Each row is a point on a landscape with many peaks, with its height.
A climber steps from a point to the highest of its 2 nearest points, and stops where none of them is higher. Distance is the straight distance between rows; heights are no part of it.
ved height 333: [-18   1 -21  -4  18 -19  17 -29  16  19  -3  -1 -12  -1   2  -8  17 -15
   7   0   1  -4 -16   4  -3  -4   5  17   9  -9  -7 -12   0]
tige height 283: [ -4   4 -24 -25 -11 -19   3 -31  14  23  12  -7 -24 -13   0  -8   2   9
  -7 -10  -6  -9   5   4  11 -14 -12 -23   9 -15   3   7   5]
tiz height 338: [ -3  -7  32  11   3  -9 -14  -3   9  56   2  -8 -11  11 -11   8   7  19
  -7 -24   9  12   0   9  27 -15  23  -8  -1   5 -16 -13  16]
rifam height 399: [  6   7  10  10  20 -17   4   2  24  29  -9 -10 -11  10 -20   7   2  15
  -5 -22  14 -15 -33   6  -3   7  -5 -21  -5  -1  -6  -1  26]
borun height 437: [-22 -15 -13   4  -3   6   0 -17   2  17 -11  -1 -14  -4  39  -6  16  -4
  23 -21   8  16  19  -3   2  -1  26  24  19 -11  -7 -18  -6]
bimed height 171: [ 18  -7  13  15 -11  10  11  38  -8 -31 -16  20  13   2  51  14   1   4
  10 -11 -34  -2 -11  -6  13   1 -15  -8  16  14 -22  14   4]
pego height 512: [-10 -26 -28   4  10 -16  15   3  21   2  -2 -19 -16   3  29 -12   1 -20
  -2   3   0   3   0 -23  -1   6 -10 -11 -10 -10  11  38   1]
Dov height 280: [ -6   7 -28 -15   5 -11  -1 -11  16  27  11 -10  -7 -27  20  -7  -6  14
   0 -14   2 -10   7   0  26 -13   6 -22  35 -21   4   8  -3]
Vemu height 355: [-21 -17  23  15  -3 -18  -7 -13  19  49 -14 -17 -26   0   3  10  23   9
  21 -24  11  15 -11   1  31 -22  23   5  -3   6   3   1  18]
pinab height 186: [ 15  22  -9 -19   0 -13  -1  -7   3 -19  17  13  17  -3  -8   7  -5   8
  -1   6 -12 -17  -4   8  15 -10 -28 -34  18   3  10  32 -10]
fuzeg height 343: [  3  18  10  17 -20  50 -20  18 -21 -29  19  -8  33 -14  -9  25 -37  15
 -15  -4   9   6  25 -11  -2  31  -3  23 -28  -2  16   7 -12]
nofeg height 448: [  7  -9  11  16  -9  17 -21   5 -16   9   4 -13   5  -4  -1 -30 -18  11
 -17  -3  16   7  27  -6 -23 -10  -3  12  -9   3  10 -23   1]
selel height 413: [ 21  10  22   4  -5  13 -30  12 -27   7   6   2  17 -13 -12 -20 -41  41
 -11 -30  23   2   3 -14 -17  -5  -7   8  -3  21   4 -22   6]
lam height 383: [  7  13   0 -22   4 -27   4 -20   6  15   7   0  -2  -6 -37  -9  20  -6
  10  24  -3 -12 -13  12  13 -22 -11  -8   1  11  -8  -5   9]
rigo height 227: [ -8 -10  20 -14 -23 -13  -3 -49  -5  26  13  -3   2   8  -8 -10  27   7
  -4  -2 -15 -14  12  11  27  -6   6  -1  16  12 -20 -19  13]
ledu height 344: [ 18  -2  20   9  -1   7  -2  39 -32 -20  13  -7  16  15  19  18 -32  28
   3  -9 -10 -15  20   1  21  -4 -11 -19  22  12   3  13  -1]
vopi height 290: [ -5 -13  15  -2 -25 -10  -1   3 -23  -8   9  -6 -15  15  15   3 -11  24
 -26 -29   5 -11  24  -4 -14   6  -7 -11  12  -7  -3 -15  -1]
lig height 325: [ 26  -3  12   0  18   4 -10  32 -27   7   8 -17   9   3   0  12 -33  31
   4  -4   5  -7   5  13  15 -14  -4 -23  19  -3  19  -4   1]
vikig height 455: [ -4 -22 -25 -20  18 -14  21 -12   9 -23 -18   5 -11   6  20 -11  14 -50
   9   9  -6  -4 -10 -13  -9  -4   1  -1 -12   1  -6  20   6]
Pok height 112: [  7   0 -13   8  22   3  -7 -17  18   0   3  -5  22  -8 -22 -17  11 -30
  -8  34  -1   4   4   7 -22  -7  12  19   4   6 -10 -20  -3]
goda height 531: [ 13  -4  10  11  -1  20   1  22 -17 -45  14  -6  24  13  -6  15 -25  22
  -5   1  14  -7  11  -1 -13  14 -16  -6   4   5  19  15 -15]
zoka height 510: [ -1  32 -17  -8   7 -16  11  -8  17  12  -6   5 -20 -22  27   3   1   6
  17 -18  -6   8   4 -13  25  14 -29 -21   7 -13  -4  44  -7]
tel height 345: [ 27  30  -5  15  24  -8  -4   1  13  19  -1   9   6 -13 -11   2 -26  13
  15   3   2  -5 -12 -10  22   2 -27 -30   8   7  -4  26   6]
movo height 256: [ -2   2  27 -18 -11 -10  -7  -7 -17  20  16  14  -5  16 -21   8  15  24
  -8 -16  -1   4   5  18   7 -16   5  14   7  -8  -2 -32   8]
budiv height 310: [ -8   4 -20  -3  20   2   7  10  12  -1 -19  -1  -6 -13 -12   4   9 -11
  38   1  13   8 -38   5 -15  -3  20  14  28 -11   2 -17   6]
Mot height 390: [ -5 -22  21   5 -21 -14   4 -11  -3  22 -10  -1 -23  -4  28  19  25  -2
  42 -24   1  13  -5 -10  24  -2  14   9   6  25 -14  -4  17]
kor height 453: [ -8 -31 -11  -1   0 -20  11 -40   0   7  -2 -16 -15  28  19 -23   9 -25
 -30  -6  -6 -37  -1  -6  -5  -4   3 -14   6   1 -21  -7  19]
babun height 386: [  4  11  20  17  -9   5 -20  27 -33   0  14  -7   7 -19  14 -16 -54  35
 -10 -32  16  -2  27 -32  -7   3 -13   2  -7  23   4  -3  -8]
sivi height 395: [  0  -9 -11   4   7   0  -5 -21 -14   4 -16  -3  -3   8 -22 -27   3 -21
 -25  18  15   0  15   5 -38 -18   9  31 -14  -8   2 -39 -14]
vomi height 499: [  5   3 -27 -12  14  -6  11  -7  13  -1   5   1  -5  -3 -25  -3 -22   6
  -8   7  22  -3   0   1   9   3 -25 -31 -11 -24  20  30 -24]
penu height 214: [ -5  -6   4 -15 -19 -16 -15 -32   4  19  15 -12   0   5   1  -8  15   7
 -20  -7 -20 -18   9   1  24   7  -4 -23  29   3 -11  -4  26]
zos height 414: [-29   0 -18  11   8   8   2  -3  14   4   3  -3   0 -17  28  -2  14  -1
  13   0  -6  25  20   1   3   7  29  23   9 -18   5   2 -18]
kupug height 313: [ -6  -5  18  -9 -11   3  -1  20  -1   4   3  -5 -10  -5 -16   8  21  -2
  11   8   3  22   6   2  -6  -9  12  11 -28  -4  22  -4   9]
bok height 353: [ -2  10 -26 -14   6 -17   9 -27  16  20 -16  -1 -25 -18 -19 -10  16 -23
  17   1  11 -10 -27   3   5 -14  13   1  17   4  -9  -7  15]
Rori height 366: [-11   4  -7  26  13  -2  -2 -16  12   3  -5   6  13  19  -8 -13  18   1
 -28   9  -4   7   1  11 -17  26   0  40 -10 -13  -3  -7 -35]
vure height 72: [ -9  -9  -2 -28  -7 -22  19 -13  -6 -11   5  10 -19  16 -20  -5  24 -16
   4  28  -5 -10 -12  14 -12 -11  -5  13 -28   8 -10  -3   3]
fifo height 182: [ 19   3  26  14 -11  14   7  43  -1 -25  -8  27  10   8  13  18   2   2
  19 -14 -34   6 -20  -2  14   3  -5  -8  -5  25  -7  10   9]
zoz height 382: [ 10  15 -23 -21 -14 -24  14 -17  -4   8 -21  13 -28 -30  -4  -7   8 -23
  34   3  -7 -13 -21  -2  18 -20 -19 -15   8   0  -8  25  17]
rupa height 207: [ 12  -2  19  -4   0  -2   9  17  -2   0  12   4   8  -3   5  10  -1  14
  11   4 -11  -5   6  11   6 -13  -2 -13  13  12   0   2  17]
samit height 538: [ -4   1 -40 -26  14 -22   8 -27  16 -12  12   8 -11   3  -8  -7  -1  -3
 -21   0  15  -5   0  -9  -1   5 -22 -12   2 -24  16  20 -34]
Poval height 258: [-11  -8 -26  10   9  29  -6   3   6 -33   5  -6  26  -3  11   2 -11 -23
 -13  34   8   5  15 -10 -13   4  12   8   3 -14  12   8 -25]
lagu height 498: [ 27 -15   0   7 -11  16  -1  21 -31 -29  -7  -6  13  -2  22  -7 -24  -3
  -1  13   2   1   9 -13 -15  -9 -12  -1  17  17   0  -6   5]
nuva height 324: [-10 -14  12  17  -8 -12  -4 -17  -8   3  11  -9  -1  26   1 -16  12  13
 -35 -14  -3   2  35  19 -12  11 -19  17 -13   1  10   9 -23]
fevu height 95: [-13 -20 -22   8  41  -8   3 -47 -12   5 -11   8   1  23   0 -22   7 -44
 -26   6   5 -14  13  10 -22  -1  12  13   1  -8 -22 -29   9]
lovol height 475: [  9  29 -33  -3  22 -10   6 -11  11   8   4   4  -6 -18   2  -3 -25   9
  -3  -4   5  -1  10  -4  15  17 -33 -29  11 -24   3  32 -23]
gogus height 67: [-16   0 -20  -3  17   7   4  -5   6 -32  -7  20  14   7 -11  -5  16 -34
   8  37   4  14   3 -15 -24   2  27  31  -8  -9  -9 -12  -8]
vaso height 87: [-20 -15  -6  -2  15  -9  11 -47 -30  13  -9   9 -15  29  23 -20   7 -40
  -9  -5   2 -15  18  -4 -15  -6  12  11 -11   2 -27 -34  16]
pim height 131: [ -7  10   8  -2 -18  13  -6  10  -3 -20   8  12  10 -11 -19  -6  15 -12
   5  31 -10  14   8   5 -18  -1  14  41 -15   4 -10 -16  -3]
fod height 518: [  0  -9   1  10 -11   9 -12 -16 -21   3   5   6   3   6  30 -40 -22  10
 -29 -19   3  -3  21 -31 -27   3 -17  14  14  21 -27 -12  -3]
Kuf height 415: [  4  -7   6 -27 -16 -16   0  -5   6  15 -13  -4 -29  -8  -7  17  11  10
   9 -24  -1 -11 -32   4  28 -20  12 -22  20  -8   2  -7  30]
Mor height 388: [-18   4  11  20  -2  14 -12   8  12  18  15  -4   6  -9   1  -1  10   8
   2  -2  -8  20  26  10  -4   6  12  27 -14 -18  14  -3 -14]
tupa height 330: [  9   1  -3 -25 -12 -17  -6 -28  -3 -15   8  -3  12  19 -31   7   7  10
 -24  -5 -15 -40 -17  10  -9  18 -12 -17  35  -2  -6   0  13]
Nipes height 394: [  5 -21 -15  -9  16  -9  11  -3  15  -2 -11  -8  -5   6 -19  -4   4  -8
  -6  14  15 -11 -31   7 -20  -9 -12 -17  -8   0  -5  -8  14]
kad height 255: [ 23  12  32 -11  -4   7 -14  23 -19   5  -2   8   2  -5 -15   7  -1   5
   7   2  16  13  -2   7 -13 -15   5   8   5   6  -5 -26  17]
zab height 268: [  0  44 -12  -2  22  -1  10  12  19  -8   5  20   4 -19 -15  19  -3  18
  23  -1  -8   4 -22  -2  11  14  -4  -2  -3 -11   6  14 -19]
bolo height 40: [  7  15 -19 -31  -1 -24  17 -41  11 -20   1  21  -6   9 -19  -4   6 -18
  -6  12  -3 -19 -16   5   7  17 -36 -13  -3   8 -18  31 -13]
neru height 354: [ 12   6   6 -37  -7 -25  -5 -24  -5   8   4   0  -1  14 -51   2  16   6
 -16   5 -10 -32 -22  18   5   3 -15 -14   5   4 -10  -4  13]
sir height 150: [ -3  18   3  -2 -34  36 -11  30  -8 -25 -13  15   1 -25   4  20 -10 -10
   9  -8  -2  16  -1 -25 -19  20   9  34 -25  -5   3   1   3]
dimem height 419: [-13  17  -3  11  11  -2  -4 -11  39  -3  17   6  14   1 -15  -5  22  -9
  -6  16 -15  13   3  12   8  23  -7  15 -32   2  -5  26 -28]
nivil height 233: [ -4 -18  -5   2   0   6   7  -8   3  -4   1   2   1   4  20 -19  10 -21
  -5  14  -1  14  22  -5 -19  -6  16  18  -7   1   0  -8   0]
bato height 273: [ -1 -15  15   9 -12   3  -2  16 -11  22   6  -9 -19   2  18   0 -14  24
  -6 -22  16   9  17   0   2 -17   8  -6  14  -3   3 -13   4]
Galum height 480: [ -1  34  -5  -9   1  -3   2   2  16   0  -2  22  -4 -20  16   5   6  -1
  24   0 -24  20  -1   1  29   0  -8 -14   0   5  -5  43 -14]
temal height 426: [ 18  -9  14   9   3  -8   6  32   5   8  -7  -6 -10  17  -2   5 -15  20
  -2 -24  16  -9 -23   1   0  13  -8 -23   6   0  -4 -12  23]
rane height 342: [ 10  -7   4  22  18  -2 -10  11  22  -6  12  -8  20  18 -38   8 -20   4
  -5   5  19  -3  -9   7   6  21 -19 -11 -15   9  16  19  -8]
mudi height 242: [ 27   3  40   0   0  12 -16  47 -20   8 -14  -3   6  -7 -14   7 -10  -5
   9  -3  17  14 -21  -5 -12   4   7   9 -15  13   3 -14  36]
nege height 422: [-34 -25  -8   0 -18  -3   8 -44  -8  20 -20 -19 -35  15  48  13  21 -13
  -3 -36   4  -9   0 -16  18  11  21   3  15 -12 -11 -17   9]
Basi height 80: [-13 -18  -7 -14  -5 -15  21 -28 -24   6   2  -3 -23  23  -1 -22  21 -33
  -6  12  -2 -17   9  11 -20  -7  -2  14 -19   5 -15 -24   6]
momig height 287: [  5   7  28  -6 -23   1 -16   5 -26   2  10  13  -5   8 -24  -2  -3  25
 -22 -28   9  11  24   7 -27  -6  -7  16 -22   1  13 -19 -11]
Kibid height 285: [ -5   3 -10   9  12  13   1  28   8  14   5 -20   2 -16  15  12 -11  17
  21  -3   5   8   7   5  13  -6  20   1  10 -20  26  -6  -2]
sava height 271: [-13   4  -8  26  -1  42 -11  16   9 -17   3 -16  34  -9  10  16 -16  -6
 -19  27   3  10  28  -8  -2  20   2  10 -11 -10  15  10 -13]
keb height 200: [  6   2   6 -16  -6 -17  -5 -14   0   0  22  -1   9   6  -5   2   6  22
 -22  -9 -20 -19  12   7  21   4 -21 -30  17   2   4  30   7]
tepan height 420: [ -1 -12  -7  13  -4  13 -10   1  -8   1 -12 -12   5   2 -15 -14 -14  -7
 -24   0  26  10   9  -3 -39  -3   0  27 -10 -16  14 -28 -13]
topu height 147: [  1  37  -9  18  36  18  -5  19   1 -19  17  -1  25   3   2  31 -26  24
   6  -8 -21   0   2   7  22  16  -6 -23   3  13  13  31 -38]
poz height 405: [ 11  23 -28 -28  -1 -22  14 -18  11 -17 -13  29 -12 -21  -8  -8   8 -25
  27  21  -9  -8 -21   2  11 -16 -11  -3  10  -1 -11  13  -4]
kem height 331: [  5  17 -15  -7  14  -8   0  -8  16  22 -16  10 -12 -31 -14   4   9   0
  40  -9   7   1 -40   4  12  -5   8   6  32   2  -7  -1  13]
gop height 63: [ -7  -1   4 -29 -17 -23  16  -1  -5 -12  14  15 -11   9  -5   9  19  -4
   7   3 -21  -4 -14  11   3   2 -13  -9  -8  -3  -1  15  -4]
Zesis height 488: [ 40 -13  14   0   7  10   6  39 -25 -15 -14  -9   8   2   5   3 -22  10
   4   3  15  -8 -18  -2 -22  -7 -14 -12   9   3   2 -14  19]
zap height 296: [-13   1 -21   4  10 -14  -3 -20  25  41   1  -3  -1 -15   9  -8  -1  13
 -14 -15   6   4   8  10  18 -14  12  -6  22 -23  13 -13 -17]
Kelu height 447: [-18  23   5  10  12  -3   6  -8  26   3   5  11   3  -6   7   3  25   2
  14   7 -21  16   0   4  14  15   4   9  -2  10 -11  19 -14]
Rido height 244: [ -7  -8 -14  10  12  27  -2  -6  -7 -24   0   1  16  -3  25 -19  -3 -26
  -9  38 -11  11  29 -14 -22  -9  16  16   6   4  -7   7  -5]
gof height 371: [  7   4 -11  10  26 -17   4  -7  27  21   1 -10   0  -3 -13  -7 -19  16
  -6  -1  10  -7 -13   4   3   8 -21 -23  17  -6  -4   5   5]
pusut height 533: [ 14 -11  -6  -6 -14  19   8  14 -26 -54  -8  12  21  -4  35  -3  -3 -10
  -7  19 -16   7  15  -7 -11 -12 -10  -3   0  10  -3  10 -15]
vovag height 323: [ 34  12 -24  12  20   0  12  17  10  -2 -26   3   4 -21  -3   3 -27  -1
  34   6   2  -5 -36  -9  15   4 -25 -25  -2  -1   7  26   4]
zol height 315: [-15  -2 -35  14  24 -19   9 -27  28  28 -11  -8 -14  -3  11 -25   5  -4
 -12 -11   0   1  -4  10  -5  -4   2   4   3 -22   5   2 -14]
boguz height 349: [ -2  -8  12  -1  -6  -6   5 -12   2  30 -11  -3 -18   2 -17 -15  25  -9
   7  12  10   1  -9  19  -7 -19  24  16  -8   4 -14 -34   7]
Laf height 546: [ -6  -2 -11   2  16  -6  13   5  28  -5   7  -2 -11  -7  36   0   4   4
   3 -13  -2   3  -2  -8  10  15 -11 -19   6 -10   0  37  -7]
Fupo height 484: [ -7 -18   0  11  -5   0   2 -22 -23   4   1   0 -14   3  55 -29  -5 -10
 -11 -20   7   6  32 -34 -10  -3   6  16  13   6 -24 -13  -1]
bakos height 462: [  6 -13 -12  -6  -2  20   5  10  -5 -46  -5   8  30   3 -29   9 -13 -13
   8  38   8   4  -9   7   4  -5 -12  -5  -2  11  20  20 -31]
muka height 81: [-20 -17 -13   3  14   1  10 -30 -17   7 -25   5 -25  17  25 -11  14 -28
  11 -10  11   0  -6  -8 -23   9  20  26 -10  -6 -21 -27  22]
vofi height 321: [  5  12  10  18   9  24 -16  23  16 -12  13  -5  38   4 -31  26 -23  -5
   4  29  -2   2 -13   1  13  23 -12  -5 -26  11  15  18   0]
vadan height 574: [  9  -1   4  11 -12  28  -2  14 -24 -57   3   6  17   6  20   3 -18   8
 -19   5   3  -3  27  -2 -10   7 -16   1   7  22   4  20 -33]
tam height 367: [-15  -3  19  24   3  -5 -11  15  21  28  14 -10   4   6  20   1   0  10
  -1  -9  -9  22  25   3  12  11   3   3 -18  -2  16   7   0]
zuz height 332: [-15   0  14 -18 -15 -20   0   1  -2  21  -6   2 -28  -8 -25   3  30  -8
  19   6   2  10 -10  20   5 -29  22  15 -13  -2   6 -15  12]
Kap height 297: [ -3  -6   4 -11 -20  14   0  34 -10 -19   7  -5  10 -10  -7  14  -2  -6
  12  26   7  14  13  -4  -7  -2   4  12 -28 -21  27   2   0]
digin height 482: [ -3   1  -7   7 -11   5 -16 -19 -18   0   5  -1  -2 -10  15 -40 -23  10
 -25 -15  12   8  24 -29 -35   3  -5  30 -16  12  -1 -13 -15]
Bina height 270: [ -9  11  28 -11 -13  -2 -16   6 -18   1  21  19  -2   8 -35  11   4  26
  -5  -2   4  14  15  21 -13 -16   9  21  -8 -16  12 -21 -15]
zut height 272: [-20  28 -13  26  16  28  -3  18  34 -21  -7  -1  23 -20  22  14   4   0
  10   4 -13  12  -8  -1   5  27  13   2  -5  -4   4  24 -25]
Gaki height 407: [-22 -30  11   8 -27  -4  12 -32 -14  26 -19  -9 -33  14  37  14  19  -7
  24 -28  17  -5  -9 -13  11   2  17   9   7  12 -27 -21  20]
gepu height 304: [  7   8 -12   2  16   2  -3  21   4  18  16 -25  -1 -10 -10  11 -28  27
   2   1   3  -3  12  14  19 -20   3 -29   0 -18  31   8  -4]
ligip height 481: [ -6 -22 -24   1  18 -21  16 -17   5  -6  -8  -9 -13  17  35 -21   7 -27
  -9   5   3 -11  -2 -19  -7   1   1 -17   5   1 -18  14  20]
duzer height 320: [ -7  -3  21   5   1 -27  -6  -4  16  43  17  -7 -11  19 -12   4   5  15
 -20 -19  -2  -1   6  11  15 -13   1 -19  -5   4  13   7  16]
zeziz height 269: [ 19   9   9 -18   2  12   7  27 -20 -20  -5  10  -2  -9 -14   5   2  11
  14   1   7  10 -25   7 -17 -10   5  12  20  -7   1 -33   6]
Kuro height 438: [-10 -24  15 -24 -32 -10   2   0  -2  21  -2 -11 -34  14   6  18  14  14
 -15 -32  -2 -21  -8  -6  16 -13  10 -31   1 -17   6  -2  27]
Firef height 306: [ -9  -9  14   2 -21  -8  -8 -15 -15  16   2  -1 -17  22 -15  -9   9  14
 -34 -19  13  -2  21  16 -22 -17  -6   7 -17  -6  13 -12  -5]
rasot height 103: [ -3 -19 -33   7  43 -11   5 -26   8   3  -5  -2  15   5  -2 -27   2 -33
 -15  15   3  -6   9   0 -22  -9  18   9  16  -8  -6 -14  -5]
rarin height 431: [-13   8 -31 -17  12 -16  15  -6  15 -33 -19  24  -6  -9  -1  -4  13 -41
  27  28  -8   7 -25 -14  -2  -7   3   7 -12   4  -8  25 -16]
zam height 410: [ 12   5   2  -8   2 -10  -2 -11   3  -6  19   7  19  -5 -29  -3  16  -4
   5  29  -7  -2   7  20   8 -20 -10  -3   1  18   5  16  -7]
kigir height 288: [-17  18   3  26   9  47  -7  28  15 -16  10  -7  33  -7  17  32 -16  10
  -1  16 -18   4   7  -3  14  32   9  -3 -15  -2  -1  29 -16]
gufed height 216: [  2 -22   8   2  -7  -6  14  12  -1   0 -19 -10 -13  -1  -3  -4  17 -28
  18   7   3   4 -23  -2 -18  -1   7  13 -24   6  -3  -4  33]
lur height 423: [  9 -16 -10 -23   3 -16  10 -22  -1   3  -3  -8 -13   9  -1  -4  11 -17
 -12   7   2 -29 -19   6  -4  -3  -6 -16  13   4 -15 -12  31]
muk height 241: [-11  -7  24  -2 -19 -14 -11 -32 -14  49   4   2  -6  14 -23  -8  22  15
 -22  -9  -1  -8   6  24  23 -11   7  17  -1   5 -15 -40   0]
Vamar height 308: [  5  -7   3 -12 -18  -6  -3  -8 -18 -13   8  -6   7  16  -3   3  -6  18
 -27  -9   1 -24   4   6  -7  10  -8 -11  41  -8  -1  -8  13]
Vagok height 47: [  0  24 -19 -52 -18 -21  17 -24   2 -22  -7  21 -21  -1   4  -6  22 -20
   1   5 -17 -17 -15  -3  20  16 -29 -19  -3  -9 -15  30  -4]
lak height 289: [  5  13  -7  -8  13  12   3  19  10  -8   1  11   7  -3 -18  18   1  11
  17   8   5   8 -22  10  -8  -2   5   3  11 -12  10 -10  -6]
zaka height 461: [ -6 -33 -11  12   0  -3   3 -21 -11  23 -13  -9 -22   4  52 -11   2  -6
  -2 -20  16   4  19 -22   1  -9  25   5  30   0 -21 -18  12]
sopu height 267: [  8 -15   5   9   1  13  -3  20  -2  17 -13 -16  -8 -18  19   0  -8   6
  13 -10  15  15   7  -5  -2 -14  27   1  18 -12  15 -23  12]
Zafug height 141: [ -5  14   6  12 -21  23 -14  15  -4  -8  -6   6  17 -13  -5  -4  -5  -3
  -4   6   8  16  11 -15 -16  19   5  37 -21  -6  -5 -15   0]
zugez height 440: [-23 -23   5 -10 -38  -4   1 -32   6  24 -20 -26 -31  16  33   8   9  -2
 -11 -35   3 -34  -8 -26  28  15  27 -22  15  -5 -25 -14  23]
kunu height 368: [ 14 -12   8   0  11  -7  -2   5  12  -1   6  -9   7  12 -37  -1  -3   2
  -8  21  22  -1 -23  16  -8  -3 -12 -14 -12   7  17   2   3]
Sodop height 493: [ 15 -10  -3  10   9  18   5  13 -11 -50   4  12  26  13 -15  20 -20   8
   4  13   0 -11  -9  10  10   7 -22 -18  11  10  17  26 -30]
neve height 305: [ -1  23  16  23   1  33 -14  39   7 -18   4  -4  34  -6  -8  41 -16  -9
   4  17 -10   4  -7  -8  19  36   8   3 -32   1   2  17  13]
Zalo height 74: [-16 -10 -20  -5  24  -5  11 -18  -4 -13 -17  14  -5   8   0  -6  20 -45
  20  12   7   9 -13  -9 -29  -2  28  25   5  -7 -12 -20  17]
Bug height 459: [-18 -25  23 -10 -37  -4   6 -32   2  28 -13 -19 -37  18   7  13  12   5
 -31 -26 -11 -33  -5  -6  20  -7  12 -18   0  -3 -16 -22  27]
Berus height 160: [  0  20 -22  10  32  23  -2  15  13 -18  13 -10  21  -8 -14  16 -26  14
   7  18  -6   2  -1   7  10  16   2  -5   4  -5  16  10 -37]
teg height 220: [  5 -14  -5  -6  -4  -7  13  -2   4   1   0  -3  -2 -10  20  -7  20 -11
  19  10 -10   2   5   0   6 -11   5 -10  -1   7   0   3   9]
Ril height 369: [  1   0  13   8  -5   1 -11 -20 -16  24 -16  -8 -12   1 -24 -32  13  -7
 -15   5  25   1   3  16 -15 -20  15  32  -8   9 -17 -54   5]
Lidek height 454: [ 27  -3  12  -5  15   0  10  35   3 -10 -17  -1   9   4  -4  12 -11  10
  17  -6  -2  -8 -42   6   1   6 -13 -18   9   1  -1   2  21]
Ruzo height 372: [ -7  -8  36   8  -9  -1 -13  12   9  35  -6   4 -17  -1   3  15  12   6
  40 -23   0  29   0  -3  21  -6  29  10  -9  14   0  -5  21]
zifa height 172: [ 12  18 -15   2  16  12  11   3  11 -15  13   4  20 -13   5  -3 -12  16
   9  14  -3  -2   9   8   9  -6  -8 -23  21  -2   7  12 -23]
letuk height 228: [ 18 -15  12   2  -9  14   0  28  -7  -4 -10  -7  -9   6  -8  -1  -2 -12
  -3   2  20   3 -23 -12 -33  10  -3  10 -24   5   0 -10  22]
biva height 391: [-21   6 -10   7   5  -8  -3  -8  24 -10   3   5  15   4 -36  -6  13 -13
 -12  27  -6  11  -4   8  -3  16   1  37 -17  -7   4  -3 -38]
ruz height 301: [ -6 -14  -8  -1   1 -25   1 -20  14  26   5 -18 -17  10 -10  -7  12   4
 -22  -4  -4 -14   6   9   3 -19  -2 -17  -6  -3   2   2   3]
rafet height 55: [  4   5  -7 -45 -29 -26  11 -11  -1 -16   7  14  -5   1   2   4  12   0
   0 -17 -34 -19 -15  -3  22   8 -17 -30   1 -12   1  16   7]
Fegup height 170: [ 16  20  33  22 -22  25  -8  51 -27 -29  -4  19  15  -3  22  20 -17   8
   4 -21 -25  14   3 -11  -1   3   4 -10 -11  23  -2  12  -7]
kon height 254: [-16  37 -11   7  10  21  -3  32  23 -25   4  23  11 -17  -4  30   6   7
  26  10 -21  16 -24   2   9  20  13   6 -13  -8  10  19 -36]
tem height 159: [ 11   8  14   3 -26  24   2  45 -22 -22 -12   8  -5 -12  21  16 -20   5
  17 -17  -9  16   5 -17 -11  10  -9   9 -23   1  14   5   4]
rer height 195: [ 10   5  29  16   0   2   0  26   5  -1  11   9  18   8  -4   8   9   5
   7   9 -24   8   0   1   8   7  -3  -6 -13  29   1  17  14]
Ruku height 364: [ 22  27  16  11 -10  41 -21  29 -31 -29   8   5  26 -16  -9  10 -31  16
   0   2   2  13  10 -10 -16   4   0   9 -13  13  12 -10  -3]
paf height 365: [ 12   1  30  26  -8  10 -14  43 -31   5   9  -9   7   9  21  -3 -44  25
  -1 -18   6  -9  27 -20   8  -7  -6  -8   3  18  -7  -1   4]
Lepal height 346: [-10  -4  13  22   5 -14   0   2  21  15  20 -11  11  21   0  -4   2  21
 -21 -12  -9   8  25  17   1  11 -12  -3 -13  -4  18  24 -17]
memi height 387: [  7  29  29  10   3  23 -31  18 -31  -4   6  -3  20 -11 -23  -1 -31  31
 -12  -8  18  15  22  -1 -18   3  -2  20  -8   3  16 -25  -8]
ruret height 435: [  5  -8   2  -9 -10  10  10   6   4 -28   9   9  21   1 -10  -3  11 -22
  13  41 -12   8   5   9  -6  -6  -9  -5 -11  18   6  23 -16]
loko height 122: [  4  12  -1  12   8  25 -10   9  16  -6   5   3  29 -23 -15  -1  13 -17
   6  44 -12  15   2  10  -7   1  20  20  10  11  -9  -8  -2]

Call two points neighbours if one is among the 2 nearest of the other. Go from one point of each pair to the other, from neighbour to neighbour, staying as high as possible. Name the lowest point that can't be avoided.
selel and ligip: sava
bok and vadan: sopu
samit and ligip: lovol

For each start below, name the point where the climber stops.
teg: ligip
zifa: fod
tige: Bug
